A landscape with many valleys, sampled at points; each row gives a point and its height.
A ball rolls from a point to the lowest of its 2 nearest points, and stops where none of them is lower. Distance is the straight distance between rows; heights are no part of it.
j236: [114 169 145  87  96 133  92 210 125  65 138 159  38 126 134 142 132 130
 133 117 167 163 142 185 131 137 112  83 151]  (h 418)
j275: [128 164 114  80 110  91 131 126 123 143 123 139 107 166 153 130  87 108
 152 154 118 101 108  99  82 130 102  88 139]  (h 176)
j113: [153 138 111  86 106  82 123  99 117 159 113  76 100 168 147 143  44 114
 162 176  81 120  95 107  60 115  99  88 145]  (h 128)
j917: [161 101  70 170 179 107 119  44 107 203 137 112 110 141 126 135 101 152
 131 109  42 132  85  99 158 143 130 152 141]  (h 278)
j410: [132 110 132 134 128 124 127 103 161 158 157 124  83 181 134 142  93 186
 181 110 114 161  74  81 101 158 114 125 164]  (h 424)
j514: [139 176 156  79 121  74 131 197 136 100 115 129 140 137 131 122 104 101
 123 122 168 127 162 156 115 103 118  72 148]  (h 379)
j861: [127 114 112 144 151 170 144 101  98 121 156 127 151 140 115  87 121  71
 142 179 153 172 160 117 118 126 149 199 131]  (h 444)
j213: [152 143  66 131 122 105 140  68 132 194 139 104 159 109 119 135 102 133
 107 108 101  97 105  76 140 152  85 151  98]  (h 193)
j872: [126 144 133 133 147  96 136 151 114  89  89 132 173  75 134 121 146  71
  78  83 130  97 173 160 168  88 131 111 100]  (h 506)
j636: [120  96 115 142 171 143 120 143 103 110 101 114 147  70 130 124 179 110
  88 121 147 143 177 185 176  78 152 173  90]  (h 387)
j147: [112 107 158 153  77 188  91 135 148  88 155 162  49 148 118 132 150 212
 154 150 159 203 102 139 139 158 166 122 163]  (h 417)
j845: [153 171  97 111 160  41 129 114  92 167 124 104 137 138 126  91  93  93
 119 124  84 108 135 136 136 122 115 103 118]  (h 178)
j658: [145 164 156  89 124  96  99 205 130  72 124 144 101 123 112 141 121 132
 117 108 152 134 160 199 126 121 140  67 150]  (h 446)
j781: [ 99 137 110 131  98 168 153 134 111 114 152 136 165 118 133 112 134  52
 139 173 143 115 152  81 131 137 105 200  83]  (h 140)
j476: [ 77 160 112 130  72 135 146 142 108 119 130 158 158  93 158 128 133  78
 102 109 112  84 140  73 127 132  89 136  78]  (h 275)
j503: [136 103 128 171 167 162 118 139 111 142 116 105 158  93 128 136 164 116
 121 128 151 135 151 147 159  99 151 184  96]  (h 344)
j230: [115 118 154 132 148  66 126 151 199 139 127  82 108 131  77 120 112 181
 171  92 123 180 101 146 138 179  92  87 169]  (h 470)
j945: [105  94 147 179  86 193 144 126 148 107 167 160 109 135 130 125 168 160
 165 150 160 173 104  88 124 145 131 189 131]  (h 448)
j207: [128 124 127 152 166 124 156 124 122  96 195 150 130 162  92  72 149 115
 146 144 129 208 168 114 119 127 188 164 182]  (h 72)
j844: [139 146  99 100 171  89 148 100  80 117 118 166 113 110 136  96 129  94
  58 109  64 119 144 155 137 115 174 110 132]  (h 377)
j19: [134 138 114 140 103 130 144 120 154 179 122 102 206  81 123 124 145 101
  79  93 133  64 125 105 159 148  84 141  70]  (h 214)
j509: [159 129 106 144 128  95 133  92 148 200 127  75 191  94 109 135 108 134
  97  99 114  82 118 115 168 141 103 141  78]  (h 136)
j223: [144  82 144 142 110 176  95 115 151 127 109 166  63 141 156 188 161 215
 133 122 117  96  73 126 140 153 128  92 142]  (h 356)
j83: [150 153 124  88 158 110 137 133  82  96 124 157  85 155 136 111 132  84
 124 170 124 175 152 157 123  80 188 109 172]  (h 317)
j590: [157 120 151 118  93 158  93 156 133 117  95 106 128 103 143 194 137 141
 108 130 172  60 122 179 123 113  81  88 104]  (h 228)
j308: [187 105 128 101 155 142  80 107  68 140  89  98 131 143 157 153 119 128
 119 193 129 112 135 177 116  71 162 110 138]  (h 453)
j928: [ 86 185 110 104  93 125 153 140 112  87 135 191 114 122 155 114 128  74
  86  81  85  89 128  72 117 123 119 105 100]  (h 152)
j97: [137 117 108 149 192 126 164  92 109 126 153 143 149 121 113  99 150 111
  95  93  83 133 161 141 160 125 178 158 142]  (h 279)
j372: [119  94 144 155 146 120 135 112 186 166 134  83 163 137  80 123 128 188
 166 115 147 143 119 124 118 143 158 115 145]  (h 484)
j889: [121 111 167 128 127 122 118 155 157 140 134  98 138 148  93 144 130 181
 144 124 153 139 131 141 130 127 158 109 144]  (h 517)
j820: [ 53 148 161 121  77 137 140 199 181  82 148 159 139 112 131 120 143 101
 144 105 176 123 137  97 136 151  84 139 128]  (h 680)
j545: [183 130 103 123 166  48 114  78 113 194 113  84 141 127 132 127  90 129
 103 125  76 106 121 151 139 119 122  96 113]  (h 107)
j573: [153 114 148 135  91 188  94 126 116 119 100 172  77 145 194 165 138 167
 128 142 139  96  96 132 128 122 119 110 113]  (h 309)
j756: [ 94 187  77  97  98  97 165  98  86 117 142 191  83 128 160 128 109  82
 100 112  70 104 104  65 114 148 106 140 117]  (h 267)
j594: [111  87 125 186 138 188 143 126 138 122 142 119 158 100 128 122 164 103
 129 130 155 130 135 113 156 119 132 197 106]  (h 384)
j965: [115 141 103 143  98 148 144 140 107 153 143 121 195  84 151 137 135  76
  93 116 128  88 140 106 147 123  94 154  66]  (h 283)
j709: [127  99 120 167 198 150 161  86 116 108 171 141 140 129 102  73 163 125
 111 125  83 179 165 129 134 124 198 173 164]  (h 192)
j862: [106 167 140  81  81 120 140 164 140 113 144 176  90 160 175 121 110  81
 143 146 131 116 116  85 100 150  95 109 126]  (h 236)
j117: [ 58 145 159 158 104 146 159 163 162  90 121 152 162  87 119 118 157  85
 120  67 152 104 133 109 158 140  81 132 105]  (h 648)
j633: [152  89 149 144 130 172  95 114 111 153 105  80 168 140 143 168 112 167
 146 181 139 123 103 141  99  89 142 149 118]  (h 404)
j358: [168 120 109 121 161  88 111  98 123 158 101 123 130 120 135 135 126 158
 101 110  80 101 120 158 149 102 136  87 135]  (h 183)
j253: [109 164  83 108  96 149 165 101  91 147 155 140 163 142 121 117 100  65
 126 173 124 101 148  58 110 159 122 185 114]  (h 191)
j645: [117 154 108 129 182 118 141 111 101  93 134 163 146 112 108  81 139  86
  66  94  76 140 166 144 133 110 191 153 128]  (h 367)
j688: [168 124 113 136 149  65 106  75 124 192 113  51 162 129 117 115  56 141
 135 138  90 132 113 129 108 127 103 115 112]  (h 51)
j949: [167 124 135 117 131  75 108 112 148 149 105 103 104 138 140 155  90 174
 122 116 109 111 101 150 112 111 111  79 146]  (h 203)
j374: [ 96 140 139 139 150  96 163 131 182 135 126 139 133 103  94 125 150 136
 127  71 110 105 122 107 156 158 111 113 129]  (h 579)
j550: [ 88 126 158 153  84 163 133 171 160  86 158 149 122 142 125 121 148 124
 159 123 165 145 125  84 126 133 103 162 119]  (h 702)
j850: [104 114 135 166 130 123 171 101 203 156 140 106 161 103  92 123 133 151
 133  77 124 102 101  89 163 165  78 140 105]  (h 544)
j385: [145 146  71 137 149  99 128  62  93 193 131 125 123 127 123 122 120 132
 106 110  56 110  98 108 146 151 119 143 122]  (h 241)
j48: [125  79 132 161 137 153 139  97 182 175 132 112 162 128 111 139 136 180
 147 108 125  93  97  88 135 144 117 126 120]  (h 516)
j676: [114  99 129 176 111 205 143 107 132 137 151 143 151 130 134 119 144 130
 153 145 134 132 110  63 127 151 130 182 106]  (h 419)
j801: [122 129 154 122  75 177  78 171 120  92 139 129  55 165 140 133 121 187
 170 178 167 194 123 162 109 151 165 107 161]  (h 385)
j629: [ 99 118 126 150 152 141 137 138 108  84  94 154 133  78 132 108 161  77
  75  76 124 121 176 156 160  97 139 160  95]  (h 445)
j504: [150  91 144 133 127 103 120 109 182 158  94 104 113 115 118 164 108 197
 129 102 114  91  79 127 143 151  87  75 128]  (h 141)
j869: [136 120 132 159 134 132 127 156 145 152 113  91 195 106 113 130 143 139
 127 130 172 102 148 142 146 126 118 151  94]  (h 290)
j104: [126 136 156 104 104 146  78 163 123  98 126  83  95 160 123 156 100 204
 159 172 164 175 144 191  81 146 169  90 163]  (h 354)
j616: [156 134 101 132 148  62 109  85 114 178 111  82 132 156 118 129  47 131
 179 149  62 149  88 122  97 126  88  98 149]  (h 92)
j996: [162  98 127 143 140 160 114  96 108 186 124 103 177 146 131 136 119 128
 137 157 132 118 121 108 101 123 153 163 120]  (h 376)
j457: [118 139 143 109  88 154 118 182 118  86 128 135  96 138 160 134 139 113
 152 167 182 151 130 144 110 114 109 128 119]  (h 332)
j748: [115 178  68 111 127 118 178  70  79 130 149 182 101 133 123 101 119  87
  89 114  54 135 121  73 128 147 147 161 134]  (h 292)
j711: [ 99 120 128 132  97 150 134 170 126 114 132 104 155 114 142 125 132  81
 142 166 188 112 146 110 125 109  77 175  78]  (h 190)
j900: [116 182 109  75 124  75 140 163 105 100 124 139 131 126 157 110 115  60
 116 129 134 108 160 128 118 113 111  93 130]  (h 306)
j689: [104  84 165 176 114 184 109 143 142 105 145 140  90 137 124 130 175 188
 162 139 157 174 106 120 147 141 160 161 150]  (h 452)
j348: [125  90 163 144 113 153 122 114 195 148  76 115 146 104 118 181 158 203
 125 102 145  80  83 154 151 178  84  72 141]  (h 62)
j502: [125 134 128 123 128 137 118 147  69  83 115 141  77 148 144  99 158  97
 140 183 151 184 157 143 123  80 173 149 159]  (h 257)
j368: [130 100 140 146 107 163 124  99 148 135 144 159  86 169 145 153 134 183
 153 124 121 129  74  99 108 149 133 113 156]  (h 397)
j946: [147 136 117 112 143 161 143 102  66 139 141 140 132 138 128 108 135  61
 134 201 125 138 153 115 117 122 174 181 134]  (h 420)
j852: [130 119 144 129 124 125 102 161 113 132 113  77 199 110 132 128 120 100
 118 150 183 100 146 156 127  95  75 150  71]  (h 240)
j355: [100 155 159  94  82 143 112 178 130  66 149 189  58 146 161 126 140 103
 149 136 171 181 140 140 110 141 127 117 146]  (h 374)
j891: [144  96  72 148 184 121 133  48 110 197 160  94 136 155 107 122  90 150
 167 133  75 156 110 103 116 130 154 171 144]  (h 305)
j195: [112 110 119 101 108 141 101 168  94  93 104  98 100 135 146 150 139 118
 132 193 198 138 133 162 104  71  98 141 101]  (h 303)
j357: [115 109 135 136 140  94 129 133 201 159 141 120  92 147  96 116 100 171
 170  91 111 160  88 109 127 168 113 120 165]  (h 447)
j723: [162 163 105  82 140 118 140 114  43 121 121 152 101 140 137 101 132  55
 145 183 122 124 153 116 108  82 185 139 155]  (h 378)
j622: [151 164  95  84 135  70 150 126 106 138 122 109 164 133 124 105  93  75
 106 150 123 101 154 134 108 107 125 104 123]  (h 242)
j911: [103 156 144 108  78 118 155 178 185 119 169 165  98 160 131 105 118 124
 163 107 149 127  98  78  99 168  92 109 146]  (h 297)
j472: [163  80 122 148 185 125 121  63 129 202 140  82 180 139 103 134 104 166
 139 125 105 139 123 126 121 119 163 148 133]  (h 337)
j154: [107 135 166 121 137 123 117 161 147 101 135 134 104 142  95 121 144 177
 140 128 139 172 145 161 140 143 169 103 165]  (h 554)
j196: [122  98 138 127 124 154  89 175 112 104  92  77 113 109 149 175 143 152
 123 164 191 103 135 192 126  77  86 122  97]  (h 277)
j559: [117 138 137 145 123 138 139 136 106  86 165 173 100 162 118  86 144 113
 166 164 148 213 163 137 123 105 194 147 168]  (h 177)
j874: [ 90 124 170 138 150 124 141 163 153  75 117 152 115 110  90 137 182 143
 126  84 154 163 151 166 150 151 146  99 158]  (h 598)
j313: [166 120 151 101 118 136  81 146 119 106 124 113  80 140 134 186 109 203
 142 131 135 144 115 178 101 143 149  91 163]  (h 315)
j284: [ 75 125 157 147 137 131 159 155 174  92  86 132 186  76 104 113 174  95
 100  55 140  94 146 142 161 141 114 109 104]  (h 609)
j750: [178  86 128 115 133 178  77  96  82 161  84 113 147 132 164 172 110 157
 118 170 131  97 100 152 111  77 155 137 121]  (h 429)
j286: [131 125 156 123 145 117 142 149 171 112 101 154 113 108 110 145 167 150
 117  77 112 119 139 152 156 150 128  89 135]  (h 619)
j273: [176 106 119 114 192  86 124 100 103 123 112 152  96 132 142 105 138 132
  99  97  68 131 152 170 154 109 183  94 152]  (h 286)
j350: [101 154 134 137 139 122 158 142 145 103 119 123 215  78 101  97 137  70
  78  80 133 100 165 141 155 126 119 143  85]  (h 562)
j379: [168 128 139  96 109 158  91 122 124 119 115 140  98 149 171 171 117 171
 135 146 146 103 108 150  97 111 115  92 138]  (h 268)
j248: [107 152 142 104 114  91 141 179 171  97 177 156 107 155 116  98 121 123
 148 112 154 179 123 118 108 136 130 114 163]  (h 359)
j513: [144 128 166 128 104 135 101 150 172 121  78 104 142  89 113 189 151 187
 103 113 162  85 126 186 133 147  88  62 119]  (h 156)
j77: [115 150  84 125 134 137 177  75 108 150 164 155 149 145 126  96 119  92
 113 138  85 126 142  71 112 162 131 186 120]  (h 234)

Call two points neighbours if one is among the 2 nearest of the other. Go from one point of each pair to the other, from neighbour to neighbour, staying as low as possible. Name the highest point that can't be avoided.
j509 / j781 => j748
j928 / j688 => j861
j348 / j688 => j949
j207 / j688 => j844
j509 / j379 => j689
j509 / j928 => j965

For each start below, name the point where the ball stops.
j750 => j509
j230 => j379
j658 => j688
j308 => j509
j820 => j503
j946 => j207
j236 => j348
j689 => j379
j248 => j688
